Each row is a point on a tangle of strands that fork, close into loops and nearly touch. The rows are in no order.
In the rows, 128 means zero.
Points whose rows are less than 107 apart are linked; no others are. Some points are linked to none.
z705: [149 118 112 138 138 129 136 158 153 130  94 144 139 114 198 132 139 129
 187 115 102  98]
z512: [149 167 187 143 102  79  64 112 132 110 130 123  91  94 134 173 178 118
 164 106 108 121]
z389: [143 174 151 143 102 128  91 123 130 122 125 156 112  84 173 170 165 145
 156 121 117 114]
z462: [132 102  98 134  76 161 151 139  11 128 155  88  88 143 161 143 124 106
 115  99 154 130]
z794: [ 97 125 140 145 162 139 120 105 115 120 132 112 106 132 161 158  94 146
  66 153 128 176]
z396: [152 132  90 111 115 110 108 142 154 156 106 167 167 101 129  72 131 130
 214 142 107  89]
z658: [147 111  79 127 116 132 103 147 162 124 119 123 146 102 167 144 132 114
 215 126  64 116]
z799: [113 103 117  95 174 150 174 168 126 175 116 124 141 109  87  85 119 132
 130 145 128  82]
z754: [135 129 143 132 150 136 173 151 116 121  81 174 118 106 189 136 127 163
 102 125 155  91]
z296: [133 100 126 117 125 171 173 158  92 118 147 133 105 165 105 163 150 106
  64 105 132 138]
z672: [135 154  97 130  80 148 133 167 152 142 108 178 159 102 102  98 112 127
 186 107 118  79]
z364: [130 122 117 111 144 152 123 150 176 151 128 128 137 132  84 163 138  87
 106  99 103 134]
z332: [117 138 136 109 102 126 103 110 104 137 153 163 141 123  86  62 123 168
 149 154 156 112]
z46: [150 158  93 162  53 164 166 139  93  91  98 182 138 180 121 128 107 128
  74  79 158 121]
z984: [129 146 108 153  95 125 111 125 140 103 135 113 122 175  88 122 133  91
 106  89 121 166]
z219: [127  84 118 101 171 172 120 124 151 148 136 159 127 115 175 165 117 174
 123 147  99 131]
z906: [148 152 142 122  53 175 103 138  99 102 143 125 116 106 117 202 115  83
 146  78 112 113]
z304: [135 152 134 136  81 149  77  77 125 122 125 203 147 140 126 117 100 177
 125 139 145 140]
z841: [101 104 153 107 163 147 103 122 126 149 169 134 125 121 120 181 172 146
 100 145  94 141]
z30: [132 113  85 134  67 183 168 136 128  99 137 165 167 171 106 117 109 140
 108  82 144 122]
z123: [121 152 158 143 111  97 105 104 114  91 104  98  87 128 132 129 101  93
 128 119 127 175]
z388: [106  76  91 104 156 182 175 163 146 149 161  97 148 107 107 132 120  90
 160 123  84 114]
z670: [125 137 171 126 128 111  90  76 125 111 116  93 118 110 139 137  48  93
 140 162 134 194]
z787: [122 124 110 147 108  99 182 142 138  97 130 119 139 116 148  80 172 148
 176 111 139  97]
z280: [138 110 133 157 160 122 174 132 160  92  74 149 120 125 226 142 136 177
 100 120 155 132]
z251: [142 119 116 153 108 160 222 141  53 109 112 154 123 167 144  87 147 181
  95 107 200  96]
z505: [137 125  94 129 112 107 105 104 169 111 130 196 155  95 175 100 146 199
 168 141 122 123]
z456: [122 130 216 135 119 109  84  92  38 144 145  74 136 121  72 156  94  55
 141 165 130 137]
z624: [130 152 104 119 131 109 175 146 162 125  54 148 146 150 124  64  52 118
 128 140 144 125]
z474: [111 114 156 144 150 107 192 144 106 125  91  95 120  99 163 113 156 119
 122 130 121 105]
z879: [125 151 164 135 109 114  76  94  80 122 137 118 119 157  91 142 112  89
 120 127 138 185]
z576: [135 153 164 113 137 150  68  86 142 147 137 181 132 161 112 151 117 165
  93 141 146 153]
z84: [118 129 148 124 127 133 174 176 117 132 131 116  94 126 124 151 176  96
  73 110 120 103]
z812: [126 124 109 120 144  90 129  96 171 117 133 161 135 153 148  83 109 195
 105 150 164 150]
z333: [139 145 114 122 143 111 131 138 153 158  73 151 144 124 117 104  73  96
 144 132 134 129]
z78: [155 170 133 131  92 124  72  84 120 102 141 136 138  81 157 127  85 135
 218 128 124 127]
z546: [142 144 102 127  57 130 113 112  67 129 158 157 134 159  81  65 126 167
 117 114 168 123]
z471: [123 122 123 117 112 135 145 152 138 127 133 158 127 147  78  85 167 136
 112 100 147 104]
z174: [125  77  73 125 146 160 156 143 177 108 160  99 158 127 138 121 122 102
 157 131  94 146]
z646: [108 112 124 162 123  93 188 148 124  86 126  74 118 118 163 124 188 133
 130 107 144 121]
z564: [124 109  88 141  81 173 187 132  71 108 149 152 139 145 136 109 131 161
 113  99 164  88]
z607: [143 138 115 111 180 100  78 149 178 184 109 112 127 130 128 141  98 117
 118 166  89 163]
z87: [111 125 177 111 173 100 109 120 136 185 150 119 123 105 108 108 196 142
 120 155 129 101]
z847: [129 150 154 143 106 126  68  80 115 102 147 160 122 107 163 153 128 163
 182 162 121 141]
z329: [122 103 110 127 128 131 131 114 159 103 131  83 130 106 146 116 108  99
 159 125 103 159]
z753: [121 120 119 103 121 205 153 188 132 137 142 129 124 150  95 178 131  87
  77 101 107 120]
z255: [ 96  96  94 148 155  95 164 138 168  89 106  68 138 132 152 114 101 107
 132 132 120 173]
z198: [132 105  63 118 169 123 159 115 184 100 121 139 135 154 160  89  87 192
  89 150 163 142]
z806: [112 138 178 120 138 114  93 116  62 154 144  74 127 136  45 148 143  75
 122 154 130 124]
z33: [133 118  93 124 138 111 147 144 184 120 154 141 165 166  55  74 158 164
  81 123 155 101]
z204: [146 155 121 144 102 133 171 181 134 134 102 140 160  88 126 122 136  95
 198  81 115  60]
z155: [118  84  93 100 178 164 135 160 153 189 135 135 155 113 121 116 120 104
 146 145  83 102]
z485: [107  90 142 125  99 125 102  98  60 153 172  74 128 153  54 125 124  80
 144 150 121 154]
z802: [114  90 136  94 177 169 139 129 119 161 163 128 122 106 156 184 134 148
  91 162 115 116]
z631: [129 112 148 103 187  94  75  99 127 199 123 105 140  91 114 122 140 107
 152 201  92 125]
z898: [118 118 159 132 173  73  76  74 148 157 139  89 139 108 150 136 107 110
 162 200  88 150]
z168: [143 153 144 143 114 159 125 130 126 104 107 156  86 150 146 178 129 117
  82  89 111 154]
z212: [109 117 138 112 180  92 110 114 126 189 140 102 128  87 127 104 179 107
 157 170  77  77]
z481: [135 127 130 150 125 133 134 107 136  67 147 153 105 147 184 139 165 167
 109 100 139 163]
z270: [130 168 162 132 113 111 146 155  91 117 109 144  93  99 135 147 179 117
  98  92 150  92]
z19: [ 94 115 100 124 146  83 137 121 187  97 144  58 109 154 127 103 134 116
 100 145 105 191]
z745: [141 171 112 147  65 149 123  98  99  98 130 189 142 148 115  80 114 169
 123 113 170 118]
z151: [119 151 184 121 104 109  87 111  94 119 157 110  98 101 123 189 188 100
 129 110 110 127]
z766: [112  86 119 138 120 144 131 113  36 144 162  39  88 163 120 141 137  57
 102 131 122 141]
z211: [128 153 151 133 109 145 146 147 128 141 128 186 108 117 104 126 181 156
 107 102 137  76]
z453: [121 108  98 112 142 105 152 139 164 138 138 138 160 105 133  53 166 157
 202 139 131  94]
z758: [121 104 117 113 198  83 152 149 174 155 100  73 134 123 124  83 147 108
 122 162 105 126]
z796: [125 118 146 129 161 149 202 150 121 143 100 151 123 133 137 115 126 161
  83 115 167 101]
z940: [131 163 148 138 104 108 128 119  91 125  98 124 121  66 113  88 121 105
 195 121 142  75]
z431: [159 143 112 124 173 101 130 160 169 149  90 156 131 117 169 121 151 134
 137 124 106 102]
z761: [145 151 153 138  68 147  91  95  55  85 145 120  95 137 143 175 107 121
 156 111 154 153]
z169: [124  96 119 127 163 153 208 178 137 177  86 136 141 140 103 105 105 122
 102 127 163  84]
z207: [151 173 106 164  38 190 146 150  90  86 121 160 111 155 143 181 117 115
  95  65 137 112]
z314: [125 125 141 146  85 124 114  85  28 115 149  89 105 120 113 102 102 102
 160 134 147 145]
z640: [146 133 104 171  93 145 184 131  70  83  88 139 121 164 179 121 153 180
  83 104 185 110]
z835: [158 164 144 128 101 112 131 162 123 138 106 121 130  58 139 115 140  97
 210 116 104  49]
z224: [116 136 152 122 146 118  68 106 147 149 188 149 138 168  81 160 143 165
  81 152 147 165]
z555: [124 107  92 142 138 130 188 134 161 114  95 121 154 150 143  77  83 151
 118 128 164 151]
z659: [143 130 145 117 142 150 106 122 130 141 115 172 119  99 178 169 117 145
 133 133 107 118]
z110: [133  74  92 124 192 156 196 154 171 144  94 124 145 135 180 163 103 157
 107 126 136 130]
z719: [108 110 168 114 182 108  76  79 136 154 112 100 124 101 154 172  70 117
 138 184 117 176]
z620: [127 141 144 125  66 141  73 124 130 113 167 118 140 107 101 175 134  96
 170  93 102 150]
z550: [155 141 130 119 153 100  89 145 170 175  84 131 138 114 144 123 115  85
 150 142  86 130]
z359: [112 144 128 116 151  60 125 113 151 124 129 148 135 129 131  65 146 180
 137 160 149 127]
z563: [121 109 104 119 164 144  88 123 188 140 170 130 138 168  71 141 131 167
  64 135 144 153]
z589: [118 121 105 121 156  69 124 123 209 125 160  96 126 176  92  92 133 158
  93 157 125 182]
z119: [148  78  77 115 207 136 168 163 194 145 116  98 145 151 146 121 101 134
 118 141 112 134]
z374: [138 162 137 133  77 185 121 139 102  92 146 154  96 147 134 213 109 103
  99  82 121 132]
z111: [131  92 110 141 173 150 197 151 153 108 108 141 146 113 230 159 113 176
 135 125 116 113]
z21: [136 144 112 163  92 119 153 129 104  71  98 121 103 159 171 120 143 152
 109 106 146 143]
z727: [118 138 123 127  63 141  73 112 124 104 153 124 143 133  63 121  82  96
 183 114 116 159]
z648: [118 129 132 122 149 115  81 132 174 147 138  92 124 144 107 169 137 102
 101 141  93 167]
z407: [149 138  90 130  84 128  84 120 159  94 134 148 130 103 174 130 105 143
 209 116  94 132]
z18: [105 150 156 108 139  72 110  89 110 158 162 145 141 123  85  62 121 163
 127 184 159 127]
z159: [137 148 132 150 129 139 104 112 143  87 119 146 114 181 143 142 139 147
  61 108 142 177]
z61: [128 120  95 126 155 111 124 131 205 118 154 125 154 184 100 104 138 181
  65 112 155 156]
z64: [150 153 214 128 111 123  78  95  52 135 123  83 107 120  89 195  96  57
 132 114 147 147]
z475: [ 97 130 190 106 142 124  87 123 116 152 165 122  96 120 126 222 168 104
  89 126 103 128]
z636: [115 135 149 114 108 115  74  99 107 122 163 104 148 146  62 105 106  94
 158 156 133 164]
z545: [109 158 179 119 145 112 104 130 118 172 147 111 116 103  71 132 179  94
 124 152 118 108]
z622: [124 140 173 144 133 109 156 130  63 124  81 108  97  84 122 108 131 100
 142 136 143  93]
z731: [121 108  84  99 211 107 184 161 179 171 118  86 155 137 106  89 101 135
 115 144 143 130]

A piece is all that can be reached along the links. How many separate loops has the piece of each point below (a circle has one, a figure eight two, a Y none), and how many tips (points with one link)?
z224: loops 2, tips 1
z481: loops 2, tips 1
z453: loops 1, tips 0

A fork is a point with three links, a tip a point with one. Leave the first point through the second and follow the links. Name the first fork or tip that comes.
z332 / z18: z550
z168 / z159: z374
z110 / z111: z61
z589 / z19: z758
z123 / z670: z806
